Each row is a point on a tangle of strands that fork and nearly touch. The rows are in no order.
(in the rows, 128 means zero)
Points whose rows are less than 116 apart are linked; no others are. Some points are linked to none.
Mumut: [119 118 156 197 138  94 178  94 201  75 133 102  75  58 151  93 145 117
 174 160 166 125 120 108 133]
dor: [170 100 117 108 140 155 142 114 162 162 129 138  93 126 123 118 134 117
 184 144 123 142 100 131 129]
bup: [142 115 120  76 139 136  96 184 105 126 115 138 199 174 109 157 119 154
  96 143 132 110 133 195 128]
pezum: [ 56 206  93 127  92 137  94 151 118 107 113 161 133 158 120 147 138 123
  62  84 170 110  97 141 162]
Fibak: [181  65 150 116 160 115 113 135 146 180 151 107 159 127 128 135 183 124
 145 160 134 108 126 154 108]
Podu: [ 58 167 179 122  97 138 129 152 201 131 111 156 172 103 128 127 156 145
  95 155 128  99 149 117 163]
rab: [143 125  94 164 189 128  91  86 118 151 119 150  94  96 140 117 149 118
 159 134 131 121 112 100 126]
Mog: [138 104 134 174 158 131 132  80 190  88 131 107  68  86 136 106 122 118
 174 131 158 144 105 115 116]
zuvaz: [104 181  72 162  95 102 178  78 109  72 140 110  97  64 151 101  83 125
 157 148 101 149 122  92 111]
Lam: [116 131  33 130  99 106 145 104  86 106 131  92  57 130 182 151 115 163
 137 117 135 154  96  91 114]
zene: [149 107  90 153 164 124  84 102  72 119 132 124  75 129 153 131 141 145
 152 103 158 130 122 104  91]
geref: [ 50 194 160 134 116 163 111 135 144 137 143 153 151 122 127 128 154 170
 116  72 165 104 119 152 164]
Pati: [ 99 163 111 197 117 103 186  86 161  68 128 107  87  56 160  82 123 120
 185 168 127 126 134  95 113]
Pir: [196  55  82  97 130 142 120 108 154 144 144 139 130 145 109 114 142  90
 168 137 132 145  57 138  99]
vaz: [150  99 127 142 120  88 155  92 116  92 117 120  99 123 153 115 128 178
 109 118 123 146 163 119  89]
Pinar: [ 58 193 130 134  98  93 141 138 144 123 116 147 138  79 117  86 107 143
 121 147 144 146 151  77 134]
botu: [177  82 145 130 162 151 156  98 145 152 126 135 104  94 147 114 133 108
 178 148  73 123 128 113 151]
bag: [133 148 118 132  97 121 140 116  77 144 132 137 115 173 126 133 117 102
 111  94 102 154 118 146  91]
duvug: [187  97 180 111 159 106 170 110 102 179 118  97 159 116 111 109 122 113
 137 156  95 121 155 169 130]
tiga: [197  29 119 127 153 137 129  80 129 127 155 100  99 124 141 138 148 141
 152 119 153 121 127 138  60]
buli: [ 84 141 216 158 124 159 132 122 121 173 142 131 153 127 120 125 142 162
 138 112 132 117 162 153 164]
bopo: [161  67 116 170 152 143 129  37 155 107 140 100  80 103 152 125 134 140
 176 139 140 128 103 132  87]
lavep: [ 78 175 182 139 118  89 164 161 191 126 160 121 163  86 129  96 165 149
 134 119 153 142 151 127 182]
loru: [ 95 147 148 112 113 151 120 127 201 129 113 161 140 116 109 134 159 143
  84 122 163 125 135 124 172]
Mebik: [142 118 190 138 149 134 118 140 121 159 125 131 127 144 131 119 144 144
 138 111 136 133 148 175 170]
leb: [ 95 167 154  98 125 148 113 194 146  84  86 142 192 164 106 122  89 123
 104 156 107  85 144 201 163]
kob: [143  94 115 128 122 116 103  99 146 134 109 143 103 141 123 131 142 144
 106 136 155 142 145 116  95]
sodan: [184  74  82  88 116 149 143 150  60 120 117 117  86 155 111 125  48  84
 155 134  87 162 105 104  71]
Zel: [110 122 105 107 114 154  96 107 177 122 117 162 106 149 129 147 145 154
  99  88 154 140 110 111 136]
Temud: [210  39  68 103 139 120 139 138  57 102 136 115 119 158 112 129  85  87
 144 109 122 150  96 109  49]
zavo: [100 130 195 187 136 120 159  84 144 151 129 128 106  83 133  82 150 143
 158 116 120 141 145 110 184]
Nodi: [115 169  90 121 132 150  81 165 100 121 133 156 162 127 106 167 119 102
 111 142 151  91 131 129 148]
kugel: [ 81 157 140 127 150 158  85 201 141  71 111 135 186 169 129 137 101 157
 114 122 154  82 120 217 148]
Lop: [112 137 164 117 143 134  92 156 110 155 111 142 121 185 155 135 165 159
 131  87 162 122 141 154 123]
sidi: [130 130  81 130  94 122 133 120  75 122 109 128  69 189 137 164 116 106
  82 106 114 154 101 105  97]
Befaz: [ 29 186 140 140  73  92 161 168 121 108 156 157 157  98 128  73 145 146
 127 112 167 130 165  75 141]
zezul: [113 145  93 101 112 143  80 205  81 106 116 145 182 179 109 164 112 119
 106 146 156  82 133 178 143]
Bem: [190  72 125 112 148 118 128 114  83 126 124 138 133 145 139 134 147 124
  97 103 103 124 145 134  57]
Naf: [152 116 184 150 151  81 157 135 183 150 175  79 134  90 152 116 151 146
 154 122 108 149 146 131 140]
Mibe: [ 26 202 134 132  67 113 150 172 111  99 147 131 177 141 131 105 139 178
 110  96 165 127 146 141 155]
lebu: [129 164  34 129 110 124 148 113 111  76 145 112  75  94 140 147  85 125
 137 126 123 149 111  88 115]
gozi: [133 121 141  91 138 162 119 141 151 186 101 144 177 141  84 122 117 124
 131 171 127 118 116 162 178]
Fezum: [157 109  50 160 121 123 164  98  51  49 103  84  62 124 141 126  47 119
 157 169  97 130 120 102  95]
Tisol: [ 85 180 128 150 120 154 116  92 122 139 167 152 128 128 135 132 152 140
 112  63 128 129 119 140 132]
Lem: [134 114 179 144 139 106 106 125 178 151 150 121 173 139 101 160 186 125
 114 140 176  96 147 166 142]
tudu: [ 59 198 145 117  98 140 115 178  99 119 118 133 152 157 153 128 129 188
 119  88 156 127 125 168 148]
boti: [118 123 204 187 157  64 149 135 183 159 158  68 132  66 144 110 155 136
 163 153 147 146 128 110 172]
Matig: [146 116 105 140 157 137 110  70 114 142 116 160 136 109 107 125 133 119
 118 125 105 130 106 122 155]
zabu: [134  89 160 187 146  98 124  53 162 139 140  98  95 114 168 121 186 144
 156 125 161 125 124 124  89]
bome: [136 128  89  87 119 161 109 129 118 134 104 171 145 145  81 136  92  72
 101 135  99 132  93 116 140]
bes: [ 79 182  55 104 101 137 103 178  90 114 116 127 126 179 131 178 124 120
  73  90 148 124  79 147 174]
Zoru: [152 152 116  64 112 126 140 144 120 155 121 122 176 156 127 130  95 122
 103 139  73 132 143 141 100]
reni: [160 148  96 127 132 125 143 119 122 134 136 133  83 128 147 125 114  99
 160 116 112 151 108 132  99]
dapas: [146 161 178 128 160  91 141 146 197 163 145  99 167 103 123 115 133 123
 134 150 106 138 138 131 147]
baduv: [137 143 114  99 135 155 125 133 182 131 101 169 130 103  94 116 106  85
 112 142 110 142 117 101 156]
nadon: [163  93  89 102 132 162 126 130  96 126 115 117  71 121 134 127  60 126
 162 156 124 148 128  82  92]
fitad: [ 87 195 115 140 100 148 122 126 102 120 113 158 111 136 103 141  98  69
  84 115  96 120 122  98 114]
Mifol: [134 107 100  90 120 173  94 169  76 143 108 139 168 188  93 164 102 100
  91 125 105 111 105 123 111]
rok: [169  97 139  78 115 118 135 168  86 144 116 118 171 167 100 140 100 117
 107 154 103 126 154 172  98]
zusa: [160  80 112 107 108 102 113 100 125 136 113 118  81 176 153 140 167 158
 122 109 192 146 145 148  90]
Sevad: [149 122 157 166 157 140 166  84 122 122 140 128 103  55 127 111 116 114
 174 123  97 133 156 106 181]
tired: [117 163 153  83 138 142 136 172 109 112 108 141 190 154  94 123  86 104
 109 137  73 107 175 161 175]
loni: [136 159 142 113 167 143 145 134 181 135 128 134 119  73 109 106  80  99
 152 131 111 131 143  96 154]
dovip: [180  90 110 102 146 126  84 145 158 157 159 124 143 156 117 139 177  97
 155 135 164 130  91 151 100]
Sil: [131 162  91 139 115 116 169  80  76 110 138 116 114  71 131 115  73 140
 164 122  75 142 152 100 129]
duze: [133 103 176 105 143 150 123 183 165 145 102 138 186 132  92 138 139  94
 132 170 135  93 142 168 209]
Keluk: [124 137 100 110 103 134 141 102  78 120 125 142 116 101 124 142  93 150
 125 139  88 144 146  95 153]
parom: [203  42 147 143 185 111 138  93 143 163 141  82 107  99 140 126 162 124
 166 151 134 125 111 148 103]
fumo: [132  88  80  93 120 162  61 161  74 116 144 131 150 201 107 197 138 117
  91  96 136  99  89 120  98]
Pimi: [136 119 169 136 110 106 163 112 116 110 128 151 134 114 123 113 126 163
 113 128 116 145 193 118 142]
mur: [117 148 168 110 113 145 156 148 137 117 128 150 160 117 124 124 117 143
 117 132  91 117 183 141 174]
fas: [159 145 139 104 137 107 120 128 175 158 120 137 166 135 117 128 134 130
 117 161 101 135 123 135 100]
faro: [ 92 185 143 144 131 120 156 142 182 110 125 129 114  59 117  87  93 114
 132 126 121 152 136  86 132]
vod: [ 95 158 210 179 119  75 188 130 196 147 164  90 157  67 130  84 156 109
 142 136 119 139 139  96 181]
zup: [144 133  84 105 142 132  89 173  90 136 144 144 129 134 127 151 129 125
 132 120 145 127 122 119 126]
mibi: [ 88 155  92 150  68 108 156 115 100 102 140 110  67 133 179 134 124 172
 116 112 116 152 122  66 108]
fulu: [176 104 107  88 137 125 141 149  78 132  87 150 103 170 116 106  81  91
 117 136  87 152 129 121 106]
Doko: [193  43  92 116 152 105 144  97  78 108 103 113 109 129 106 123 100 107
 121 139 105 138 129 120  60]
nuku: [146  96  58 120  95 137 106  88 105 118 142 136  98 165 134 161 139 110
  97 120 116 129  82  93  83]
Goki: [133 105  93 144  98 150 156  94 104  89 119 100  67 102 132 131  42 117
 147 175 109 132 156  90  95]
lepe: [ 96 135 200 126 137 169 113 168 205 150 115 110 190 134 112 144 155 130
 112 175 131  79 124 168 194]
seb: [107 156  69 110 104 137 100 181  90 116 118 133 111 203 139 175 139  99
  74 124 120 136 105 102 125]
mon: [128 129 158 159 128 102 110  93 169 154 146 118 117 132 128 129 191 143
 137 107 187 134 128 151 128]
Fila: [153 107  82 106 154 123  76 145  53 130 127 128 109 163 159 160 147 148
 114 113 142 130 117 105  82]
Pigid: [156  78 136 102 148 158  84 138  76 157 128 143 130 179 162 150 152 141
 111  98 140 104 124 150  55]
zan: [ 55 164 214 161 128 130 111 176 203 123 123 129 192 120 132 124 182 137
  91 144 139  85 131 157 177]
Meze: [135 110 156 114 150 122  95 165 153 151 137 112 204 172 124 154 162 127
 110 142 144  93 122 205 121]
detom: [ 93 110 230 174 136 125 138 113 158 161 142 106 144 114 145 109 182 167
 136 102 133 131 154 116 163]
Tozal: [ 92 179 154 165 109 121 156  95 130 142 146 146 111 102 138  95 137 150
 148  93 129 153 136 118 149]

A fork is a point with three links. Follow the links from the first point to the second and name the forks in between, in order.
mon; tudu -> bopo > dor > zavo
bag; bup -> dor > bopo
pezum; Zoru -> sidi > dor > bopo > bup
Naf; zabu -> bup

Follow the links from the first point to the second, and from the first to the third. Name the last point that the two ways share.
Doko; Pinar; dapas -> bup
dapas; tiga; Temud -> bup
Goki; vod; rab -> Fila
bes; tudu; lavep -> dor
rok; Lop; Befaz -> zavo
bag; rab; Pati -> bopo
loni; dovip; seb -> dor
